Points on a hilly landscape, in no order, each with its height.
From any point a climber steps to the highest of the 3 points nearest to it. It stops when none of these is higher. Distance is the straight distance between rows; heights are no part of it.
k764 (h 412): [171 124 124 149 200 110 143 133  88  77 125 142 116 134 121 135 112 157
 130 144 116 110  90  72  94]
k317 (h 515): [114 141  99 108 100 142 146 182 148 147 160 122 174 135 141 131 131  91
 118 141 139 184  91 152 165]
k76 (h 665): [141 133 107 137 159 163 141 171 121 126 165 166 165 143 125 142 126 120
 121 162 139 157  86 106 159]
k158 (h 276): [165 130 115 144 216 131 130 141  86  86 134 150 125 141 131 137 126 155
 127 141 112 113  98  58 116]
k103 (h 334): [124 147  83 129 135 153 163 216 148 128 175 105 164 167 169 133 129 100
  97 151 140 189  71 145 175]
k819 (h 310): [110 137 108 120 114 128 116 102 142 136 106 110 127 147 122 136 125 117
 118 107 140 131 135 115 138]
k38 (h 583): [124 145  89 129 114 144 160 196 144 144 174 127 170 152 157 129 126  98
 106 147 140 190  78 158 167]
k863 (h 324): [129 149 107 124 131 157 113 150 118 128 137 153 139 141 112 141 120 123
 116 134 124 153  99 102 141]
k3 (h 372): [158 109  78 126 183 133 148 186 128 108 183 154 187 172 157 128 141 125
 118 182 151 152  72  71 167]
k722 (h 313): [127 140 111 128 120 139 118 117 132 131 119 134 121 146 111 144 111 126
 115 112 127 137 120 104 134]
k970 (h 558): [152 115 110 134 208 145 127 156 105  96 151 165 150 147 137 143 133 138
 141 175 126 139  89  71 151]
k941 (h 582): [124 137 174 175 118  91 147  48 103  84  95 140  83 128  68  97 113 168
 158 128 103  68 200  88  64]
k241 (h 682): [109 138 181 119  75 118 119  85 120 147  96 101  71  87 119 122 136 129
 133  72 122  76 189 188  83]
k533 (h 574): [137 116 178 163 128  93 133  52 113  58 113 158  91 127  77 104 108 169
 158 132  96  74 186  63  64]
k482 (h 673): [115 135 178 118  84 122 107  86 128 170  84 112  84  81 121 133 140 125
 123  83 127  86 185 197 107]
k42 (h 535): [121 131 142 133  87 120 109  86 136 170  89  96 126 100 137 132 144 114
 123 103 141 113 156 198 153]
k867 (h 373): [101 137 113 106  93 148 120 166 138 140 157 136 156 129 128 135 132 102
 115 124 133 162 110 143 166]
k993 (h 664): [117 128 183 128  96 123 128  77 121 146  88 107  80 105 111  99 136 132
 143  85 128  88 182 174  91]
k770 (h 44): [120 116 150 130 120 123 121  74 147 149 104  94 100 116 117 103 119 127
 131 113 146 119 161 156 111]
k617 (h 644): [134 137 118 139 142 154 134 174 128 141 159 151 159 141 128 144 124 116
 120 146 139 174 100 119 162]
k301 (h 319): [109 133 133 138  84 111 102  96 137 168  89  90 142  97 145 141 163 123
 117 105 138 108 152 195 148]
k984 (h 305): [102 131 118 135 105 121 112  96 152 147 103  95 129 135 126 132 133 119
 117 105 145 122 144 143 149]
k763 (h 468): [ 98 141 112 118  80 138 103 120 148 148 121  99 139 130 133 138 154 119
 121 111 131 134 137 151 166]
k528 (h 697): [148 133 111 151 183 156 142 162 108 115 158 171 149 143 126 139 127 134
 128 165 137 149  96  90 152]
k581 (h 472): [105 132  75 105  95 137 144 210 162 155 154 108 162 137 182 134 134  96
 103 130 129 194  83 189 169]
k283 (h 147): [114 146  66 121 141 155 176 220 152 138 186 101 164 165 180 148 139  96
  99 153 125 193  66 163 171]
k107 (h 312): [139 145 114 140 159 147 120 138 116 118 124 145 125 140 111 138 105 146
 107 118 116 135 103  91 128]
k145 (h 499): [108 132 100 100  97 138 149 190 158 151 173 117 160 132 159 127 123  86
 110 141 129 192  94 170 164]
k18 (h 544): [149 105 101 133 208 144 138 172 115 103 165 169 168 154 154 135 132 134
 138 184 146 143  79  66 171]
k151 (h 253): [105 140  96 112  98 153 108 142 138 139 134 124 138 136 116 142 133 109
 124 107 133 153 125 137 161]
k801 (h 308): [153 142 115 138 172 154 122 150 106 110 130 162 128 145 113 151 114 145
 117 132 126 145 101  91 123]
k637 (h 655): [145 142 105 135 153 158 154 189 137 141 170 148 170 156 140 133 132 113
 106 168 145 166  88 118 166]
k925 (h 571): [141 118 176 147 142  92 141  70 116  66 120 164  91 117  81 102 103 157
 152 141 103  83 180  60  53]
k44 (h 325): [131 142 172 172  85 102 144  58 106  99  95 124  87 122  65  92 124 153
 161 107 105  63 197 115  65]
k971 (h 277): [157 137 119 144 181 133 131 143 101 104 124 149 125 139 120 143 116 153
 124 127 113 120 105  77 113]
k126 (h 342): [ 84 123 117  83  65 132 111 167 161 161 158 113 164 111 159 131 165 106
 129 131 132 176 120 185 175]
k914 (h 638): [115 124 178 137 107 125 135  79 132 132  97 113  85 112  93  90 123 134
 150 110 128  94 180 157  90]
k606 (h 595): [163  95  95 115 227 131 128 164  96  84 159 172 169 149 149 128 134 131
 150 177 136 142  75  47 164]
k820 (h 526): [152 115 116 143 155 112 136 114 118 110 112 135 102 141 115 120  86 143
 121 126 124 117 113  76  84]
k330 (h 667): [128 108 167 138 129 119 137  76 131 120 119 128  91 128  90 101  98 136
 142 127 129 103 170 105  78]
k706 (h 454): [106 121  79  90  85 131 134 203 158 160 153  97 161 135 178 134 139  95
 109 128 128 196  84 196 171]
k735 (h 620): [146 131 110 140 196 153 131 158  94 102 146 160 143 141 126 145 129 148
 136 153 119 138  94  77 138]
k162 (h 423): [100 143 128 131  61 109 107 120 152 175 107  90 152  89 153 154 174 128
 114 106 127 108 151 211 163]
k724 (h 475): [109 130 175  99  47 115  82  73 143 176  91 110  88  62 134 149 154 131
 124  64 121  80 201 204  88]
k814 (h 627): [119 124 161 114  62 110  87  90 140 203  89 112 126  67 146 154 148 123
 112  94 127 107 173 216 128]
k610 (h 572): [147 103 147 133 146 103 131  96 128 104 119 145  96 133 103 104  83 143
 140 133 123 110 146  85  64]
k643 (h 652): [117 130 171 116  72 117 107  80 134 183  81 102 108  80 134 135 142 120
 123  91 130  98 180 204 119]
k973 (h 536): [143 109 169 138 155  95 142  92 107  74 122 170  91 125  95 101  94 153
 157 145 111  94 152  54  63]
k788 (h 449): [116 146 113 114 120 156 121 159 126 137 150 145 144 138 121 135 123 108
 124 132 131 168 106 125 162]
k756 (h 430): [ 95 139 122 115  65 124 104 135 152 156 124  84 156 110 155 144 181 132
 123 117 130 118 142 193 179]
k217 (h 307): [145 142 112 135 162 129 125 132 108 117 120 141 116 146 121 144 102 149
 121 121 123 123 106  81 108]
k259 (h 678): [178  98  75  98 216 110 134 182  87  83 150 172 179 161 154 125 127 119
 152 182 145 155  56  35 166]
k675 (h 630): [153 115 116 138 202 148 137 163 112 109 154 166 162 147 132 135 132 135
 135 181 133 142  88  80 162]
k793 (h 426): [154 131 121 139 212 139 128 153  93  90 137 148 131 135 122 140 122 144
 133 153 119 123  92  73 128]
k291 (h 352): [ 88 123 117  91  79 145 122 164 158 143 155 116 157 121 146 130 157 103
 129 125 135 163 125 172 175]
k874 (h 177): [131 142 181 152  83 113 140  65 105 112  92 117  71 115  81 102 132 141
 152  82 111  63 199 139  73]
k299 (h 651): [142 131  92 134 162 148 160 189 138 129 175 139 170 163 153 130 143 122
 116 178 147 164  78  99 168]
k877 (h 309): [115 140 110 123 112 152 116 132 130 125 131 137 132 143 106 148 127 126
 120 111 126 146 116 108 145]
k30 (h 440): [106 136  66 110 108 142 151 217 153 137 158  97 161 150 187 142 133  86
 102 134 121 199  69 187 177]
k830 (h 584): [134 123 174 156 126 102 133  66 120  73 123 151  91 121  85 101 104 160
 157 137 102  80 182  73  57]
k952 (h 617): [122 128 162 132 104 126 116  79 130 160  97  97  97 107 121 111 131 114
 134 109 144 109 165 177 119]
k909 (h 512): [165 107 153 131 161  96 146 109 101  89 119 151  99 129 105 111  84 152
 138 139 126 105 126  66  58]
k650 (h 619): [122 124 175 158 121 113 139  71 123  84 111 136  87 130  76  95 118 154
 154 130 103  86 191  90  68]
k525 (h 203): [138 135  73 137 148 161 175 220 152 115 190 111 170 171 179 139 139 114
  98 163 135 172  71 134 174]
k175 (h 392): [ 87 145  57 102 110 166 155 226 165 142 167  94 167 154 200 158 143  95
 103 128 104 211  67 201 196]
k60 (h 141): [156 116 112 126 242 128 124 152  90  71 151 166 144 143 141 139 137 143
 144 162 121 124  89  48 142]
k710 (h 585): [121 143 190 137  74 115 131  73 119 134  90 107  68 107  91 100 135 138
 143  80 117  66 194 164  85]
k657 (h 458): [171 119 126 140 177 105 142 124  97  88 110 144 108 126 122 124  93 151
 133 130 121 106 102  71  77]
k640 (h 626): [133 115 140 124 140 109 129  86 134 123 107 123  98 144 107 108  98 130
 128 118 131 116 137 107  89]
k153 (h 643): [118 129 160 132 102 121 109  82 135 167  90  99 115  95 130 125 143 119
 133 103 150 104 167 196 124]
k648 (h 270): [114 127 131 124 107 120 112  85 143 157  96  95 117 121 129 126 134 122
 125 108 146 117 151 150 137]
k199 (h 654): [130 116 168 146 127 110 140  77 132  97 122 136  89 124  86  91 107 150
 151 133 107  98 170 102  68]
k415 (h 656): [123 107 165 134 127 123 129  82 142 132 104 114  93 127 103 101 105 134
 141 128 127 111 154 131 100]
k663 (h 606): [120 132 176 108  58 115  92  90 129 177  95 114  87  65 134 140 137 133
 125  75 123  79 196 210  88]
k277 (h 577): [106 130 172 101  52 110  81  83 154 193  94 112  87  56 146 158 154 136
 121  75 114  83 198 211  91]
k131 (h 609): [148 113 141 130 142 115 133  95 132 121 106 131 101 137 109 119  92 142
 128 130 126 114 136  97  75]
k564 (h 400): [ 88 118 104  84  76 130 122 181 162 153 161 111 160 119 165 128 149  97
 117 132 126 179 111 197 166]
k245 (h 589): [122 123 184 158 116 116 141  65 114  99 118 127  91 119  80  91 118 157
 159 119 108  78 191 108  68]
k880 (h 466): [ 93 141 121 131  73 126 101 118 144 167 120  85 155 104 155 151 178 132
 120 103 136 113 149 194 174]
k351 (h 579): [112 126 141 119  70 114  94  92 137 191  86 100 134  79 150 148 146 124
 112 104 135 104 155 212 134]
k641 (h 645): [124 145 102 136 136 141 160 191 139 142 174 129 169 149 146 130 126 104
 108 163 135 181  73 142 166]
k409 (h 642): [172  96  92 104 228 112 128 169  90  76 161 173 174 151 149 128 132 122
 159 180 147 147  69  40 162]
k475 (h 653): [ 97 134 117 124  82 118 103 107 152 149 110  83 141 117 133 139 161 123
 125 104 143 120 145 175 164]
k61 (h 273): [124 126 121 126 129 126 114  98 141 139 103 112 108 144 120 117 115 135
 124 113 136 126 130 109 119]
k995 (h 607): [168  95  90 119 220 130 133 168 104  91 166 176 170 156 152 128 128 129
 150 173 149 143  72  42 166]
k182 (h 662): [120 135 175 126  92 127 112  82 132 165  90 105 101  96 127 114 137 117
 133  95 142  97 170 192 113]
k311 (h 315): [131 143 108 129 135 150 119 138 119 120 129 145 120 143 116 148 119 126
 121 116 125 143 108  97 136]
k406 (h 588): [153 111 141 132 158 107 139 100 130 116 116 138 105 139 113 113  92 143
 135 134 123 114 129  84  74]

Two climbers start at each pair of points below. Name the first point that both come to, or write never.
k217 / k877 => k863
k867 / k819 => k76
k764 / k973 => k330
k610 / k925 => k330

Call two points neighbours if one is among the 3 nearest of the other. Go from one point of each pair to the other, from neighbour to neighbour, staying as high as possible. Name the lowest point that can't be avoided.
k241 / k330 => k914
k528 / k241 => k984
k241 / k475 => k301
k528 / k259 => k18
